Each row is a point on a tangle of strands that fork and nearly touch. The rows are in no order.
In the rows, 128 means zero.
Two points are linked if the straight distance between their rows is under 109. Some points are linked to none.
kuri: [ 79 105 123 130 117 132 122 167 111 136 137 150 105 132 112 150 136 136
 172  92 213 134 154 125 194]
vab: [175 107 109 120 117  67  83  86  91 121 107 116 115 162 128 128 159  94
 119 169 126  89 163 105 130]
det: [160 147  79 130 129 109  66 142 137 123 102  88 119 134 106 119 149 120
 131 180 102 107 127 145 139]
novud: [135 153  99 138 156 206 190 136 143 120  93 138 162  93 129  91 154 169
 123 151  84 129  54 118 113]
tul: [143 184  93 126  88  95  93 102 159 133 188 109 147 155 154 114 167 140
  44 151 145 140 123 100 190]
vif: [141 218 101 148 112 137 114  97 173 102 152 110 160 166 125  96 143 147
  73 118 117 100  90 102 172]
bubir: [147 101 105 127 131 122 112 124 132  92 158 169 118 141 139  93 117 154
  52 148 136 144 110 149 113]
suf: [148 163  68 165 142 181 137 118 161 112 164 129 133 104 137  75 138 181
  83 158  92 135  78 150 114]
Favim: [127  70 168 122 139 135 140 106 100 185  90 101  98 167 181 161 117 113
 147 111 102 122 172  91  51]
zuvet: [133  91 102 169 120 148 126 102 115 109 149 144 104 143 166 104 104 159
 104 123  75 119  72 127 100]
deliz: [115  31 127 125 101 106  93 129  90 133 135 151  78 131 141 133 121 134
 131 161 122 142 132 128 136]
Bevus: [109 201 103 120  88  76 106 121 138 128 183 132 143 152 153 119 189 127
  74 147 159 137 125 101 232]
zit: [ 80  69 155 138 139 153 121 154 113 155 100 109  69 166 132 170 120 148
 185  79  91 120 169 108  84]
Kigi: [104  14 122 160  95 148  98 122 115 139 152 142  66 134 137 100 110 150
 123 159 139 149 101 153 139]
Lemim: [ 82 132 158 106 128 140 151 171 110 153 102 124  98 110 103 179 131 118
 194  78 122 127 163 101 117]
Madit: [114 150 132 119 150 172 135 185 139 130  97 112 168  73  77 140 129 143
 176 135 135 159 118 181 133]
kufaf: [116 149 162  87 147 111 142 125 104 109 109 149 161 105 104 155 125 100
 120 112 151 137 120 113 134]
keb: [147 222  92 141 136 185 123 118 169 109 121  90 151 116  94 102 179 168
 112 171  95 124  76 135 162]
nitov: [114  51 189 117 133 102 132 119  97 160 158 155  57 164 131 162 133 101
 132  92 117 126 189 108  72]
nipuv: [ 86 121 174 107 144 104 144 142 115 204 138  96  76 136 119 194 129  84
 167  96  84 144 224 102  53]
sapu: [152 165 127 134 150  91 116 108 109  79  68 124 147 169 111 135 168 102
 117 131 104 103 136  67 125]
bukek: [144 156 100 153 118 125 108  84 114 105 147 134 131 138 148  99 119 137
  94 136  65  96  53 107 123]
lurez: [ 89  91 153 107 114 120 135 137 106 136 153 161 126 112 128 157 110 113
 160  86 188 140 149 129 151]
sol: [150 152  88 121  91 131  97  92 165 154 181 112 156 126 155  99 126 140
  68 142 173 130 134 143 170]
ziloz: [114  73 119 150 113 185 146 134 137 156 110 118 122  93 165 111  73 146
 151 135  76 136  81 148  67]
fafiz: [104 192 116 123 106  73 116 151 131 120 154 143 155 140 109 130 150 108
 109 143 165 127 131 142 221]
miro: [130 106 121 130 124 171 139 134 133 132 114 117 154  80 160 105 105 140
 130 135 117 135  85 144 112]
lik: [136 111 132 125 132 154 115 140 139 126  86 107 144 117 139 127 102 138
 140 124 114 126 138 134  86]
Tafo: [139 125 105 174 149 181 156 144 155 102 153 130 135 123 121  87 118 199
 117 124  99 154  90 172  84]
vuli: [160 185 105 149 166 176 178 124 155  90  93 132 156 113 121  80 152 149
  72 155  74 137  58 122  96]
keve: [ 75  49 157 109 108 141 138 134 103 141 157 150 104  78 133 160 105 107
 169  96 153 172 128 124 117]
Bana: [113 127 124 136 162 123 133 163 117  90 117 146 120 117  94 135 134 158
 133 142  73 163 103 151  73]
tinim: [154  94 122 126 109  54 108 101  93 142 121 129  90 173 142 144 143  96
 138 153 144  64 162 108 165]
kubo: [115 171 144 100 124  92 142 133 132 115 143 150 169 119 106 151 132  89
 132 114 172 129 120 134 192]
vetup: [152 150  77 138 118 132 112 119 150 108 184 143 145 121 140  94 129 163
  53 162 116 157  93 146 133]
Tedo: [159 177 144 128 151 131 135  99 134  95  91 112 173 120 118 120 117 103
 100 127  85 125  92 122  83]
bufen: [110  44 143 120 126 101 113 135  94 110 146 166  91 118 119 134 108 118
 116 153 100 162 109 144  92]
gotu: [142 188 111 126 141 140 118 118 123  85  66 115 148 142 104 114 188 130
 116 148 101 110  96  83 159]
pom: [125 103 137 126 106  25 128 124  87 149 178 169  93 134 116 160 116  66
 157 147 171 113 158 132 176]
gadi: [115  60 117 150 119 195 131 145 136 149  89 102  91 134 166 123 112 174
 163 118  72 142 125 130  66]
sak: [114 117 102 127 131 128 101 168 125 117 115 155 111 151 111 133 144 169
 157  99 196 104 166 123 191]
zazo: [102 145 177  96 134 111 143 153 120 174  99  91 110 129 119 188 130  93
 197  83  92 129 204  98  84]
tuv: [104  36 189 107 115 127 141 102 104 170 163 156  74 111 143 162 108 108
 144  92 142 143 159 105  93]
rop: [143 217  86 140 115 159 110  96 163 130 144  85 160 124 138  94 160 148
  89 153  97 113  64 113 165]
Pigi: [144 186  97 107 146 205 157 116 159 125 124 129 167 104 145  83 164 158
  63 150 158 145  79 112 171]
Riro: [126 129 154  89 144 158 166 135 107 124  89 152 164  73 118 138 115 113
 114 128 158 171 121 118 101]
reto: [112  88 135 112 115  89 109 158  97 175 132 130  74 112 100 182 120  84
 193 116 162 116 187 132 134]
zafa: [147 153 141 118 126  45 153  83 125 148 174 123 174 117 140 150 115  51
 121 145 167 116 142 157 153]
Vuru: [153 140 172 114 145  75 153  76  96 123 111 114 143 134 126 163 119  76
 153 114 104 102 139  93  83]
remoz: [110  61 148 147 128 171 131 155 154 139 129 129  87 133 141 129  87 157
 143  89 145 161 151 157  78]
rel: [133 139 139 128 125  61 140 169 100 176 141 135  73 124  84 172 107  68
 195  98 171 102 201 124 142]
tek: [116 156 132 124 121  41 152 150  96 168 167 156 107 120  98 152 105  62
 190 114 187 111 176 130 175]
gepos: [119 165 137 117 140 140 138 148 155 109 170 155 161 124 115 109 117 153
  91 117 161 151 104 163 172]
bilo: [150 168  87 138 102 112  71 128 161 140 137  98 138 162 126 116 127 134
 139 127 151  75 147 137 175]
modov: [111 119 141 120 145 187 162 172 121 128  67 113 149  72 100 140 135 153
 160 134 105 178 122 166  84]
dobof: [122 106 116 149 157 214 182 179 134 125 102 128 152  69 104 107 161 184
 168 161 109 175 108 157 104]
raval: [163  90  92 128 120 103  83  92 122 129 110 126 108 155 151 107 146 132
  84 157 122 105 145 113 127]
kugip: [143  65 167 124 136 113 122 115 114 121 127 145  78 184 148 139 123 129
 101 100 141 121 172 120  75]
bitu: [110  62 159 153 118 165 116 130 120 168  93 102  74 174 176 136  97 150
 152  95  77 113 156 123  58]
lepa: [173 192 113 126 134  87 114  97 157 116  92  91 157 166 117 118 150  85
 124 138 156  77 165  91 173]
Guz: [103  88 175 125 132 154 142 145 155 159 126 108 103 130 151 148  83 131
 142  84 125 157 184 136  48]
Kema: [162 165 100 150 148 132 134  90 131  89 111 130 149 121 140  88 136 129
  68 154  97 127  74 109 103]
pifu: [145 142 162 125 157 110 122 141 151 100 116 133 142 151 102 130  98 117
 106 103 144 139 169 158  82]
Girin: [132 197 125  94 132 157 153 105 125 130 135 123 177 100 131 111 170 124
  73 171 139 148  63 113 195]
davof: [145 156 127 122 123 107 130  92 140  96 144 141 153 175 157 106 133 130
  98  98 152  90 128  91 183]
tegos: [181 188  76 131 103 104  83  93 161 133 118  79 162 144 131  97 152 109
 115 155 159  84 157 123 166]
Zep: [133  69 145 121 108 105  94 131 104 160 124 107  89 128 137 169 117  97
 180 121 128 103 154 132 125]
Zam: [118 113 164 113 140 130 120 157 123 135 104 119 122 132 116 152 106 119
 137 106 127 144 179 141  79]
vadiv: [136 141 105 110 109 116 121  87 130 136 158 123 171 108 159  96 111 115
  93 143 155 132 112 135 154]
Ruki: [ 96  81 111 158 126 130 103 167 144 109 183 142  99 118  99 120 117 163
 147 157 140 163 120 191 143]
tusig: [139  96 113 137  96  43  90 134  97 139 165 137  94 166 135 136 112  91
 149 134 153  90 155 134 190]
pofi: [134  95 145 133 108 102 111  99 107 149 142 133 126 133 146 142  99  97
 150 128 126 103 117 134 128]
piba: [124 104 118 158 163 153 138 181 140  83 134 138 119 120  96 110 137 193
 139 148  97 169 122 175  87]
lut: [125 119 100 157 146 228 185 151 148 129  86 112 159  79 150 101 140 184
 158 140  93 151  93 139  86]
Lasop: [125  33 104 174  96 171 115 112 135 133 147 156  77 131 160  87 110 174
 124 153  85 133  81 155 107]
baluv: [102 188 104 155 101  74 103 163 156 132 199 135 152 127 120 113 127 125
 116 140 169 146 127 169 216]
zodo: [155 171 144 126 145  93 145  97 134  95  82 126 150 176 117 126 162  91
 126 117 159  84 164  67 151]
tata: [113 118 130 115 106 142 129 111 117 147 142 123 160  93 156 133 108 117
 143 122 133 115  99 136 159]
kufiz: [140 156 160 122 127  54 150  91 119 145 158 132 154 150 131 152 107  69
 170 111 169  77 163 130 140]
pifaz: [132 132 183 115 134  79 161  95 111 151 130 130 131 134 131 172 120  74
 173  84 141  93 169 103  93]
roto: [145 171 143 102 153 141 161 126 121 103  85 128 178  78 103 124 116  94
  87 159 115 156  94 129  95]
Mit: [ 88  80 145 140 133 163 137 140 136  98 149 154 112 153 147 132 105 164
 141  76 152 133 144 125 111]
zani: [135 102 148 113 150  89 121 137 102  97 130 146 115 107 117 150 106 112
 109 143  83 163 122 137  79]
Vari: [ 71  82 158 115 128 161 151 172 112 149 110 129  82 120 120 169 131 150
 198  86  86 152 149  92  93]
melo: [145 185 119 103 150 218 159 143 162 113  93 132 173  95 125  94 155 166
 101 144 171 158 101 145 156]
buf: [146 147 164 132 153 109 154  98 117 119 115 119 155 113 145 139  94  94
 127 113  75 121 105 121  75]
pato: [137 144 110 128 123  91  99 159 127 128 105 127 105 159 117 128 128 139
 166 110 160  84 163 123 181]
liku: [149 224  98 115 134 180 123 106 151  98  71  88 156 139  91 111 191 152
  88 173 121 120  83  92 173]
nam: [109 180  94 151 114 126 111 157 167 115 189 137 153 122  96  97 140 167
 103 136 149 142 108 178 193]
zolu: [132 174 137 103 145 185 132 150 155 129  91 115 176  88 103 124 135 142
 132 134 160 144 107 167 146]
Bipot: [124  75 152 119 130 139 134 110 117 107 131 163 116 166 153 123 115 149
 115  88 114 111 134 116 105]

Follow the links from the first point to the second, and from the first to the third. Name the last point that the two ways share.
pom, kuri, kufaf => tata
vetup, modov, ziloz => Kema
piba, zolu, kufaf => Kema
gadi, tinim, melo => tata
zani, zafa, tek => Tedo

A fork is a point with three links, a tip a point with one. Leave the first point through the second and follow the links. Name the first fork or tip that comes.
lurez, kuri => vif
vab, tinim => tata
kuri, lurez => Zam
bubir, vetup => Kema
Kigi, deliz => bubir
novud, lut => Girin
pofi, Zep => raval

A fork is a point with three links. Follow the links from the first point to the second and name the forks in between, in order.
pofi, zafa => tata > fafiz > Tedo
bubir, Madit => Kema
gotu, tata => Zam > miro
Tafo, pifaz => Kema > Tedo
vab, pifu => tata > miro > Zam
zazo, bukek => bitu > miro > tata > fafiz > Tedo > Kema

Name the points in between on the shortest way along the links from the first point to the second, in order.
tusig, sak => pom > tek > rel > reto > Zep > pofi > tata > miro > lik > Zam > Guz > remoz > Mit > Bipot > kugip > nitov > tuv > keve > lurez > kuri
dobof, tul => lut > novud > vuli > Kema > Tedo > roto > Riro > kufaf > kubo > fafiz > Bevus
bukek, suf => zuvet > Lasop > Kigi > deliz > bufen > zani > Bana > piba > Tafo
Tedo, nipuv => roto > Riro > kufaf > kubo > fafiz > Bevus > tul > sol > vadiv > tata > miro > ziloz > gadi > bitu > zit > Vari > Lemim > zazo
vif, keve => rop > keb > liku > gotu > sapu > zodo > lepa > tegos > bilo > pato > sak > kuri > lurez
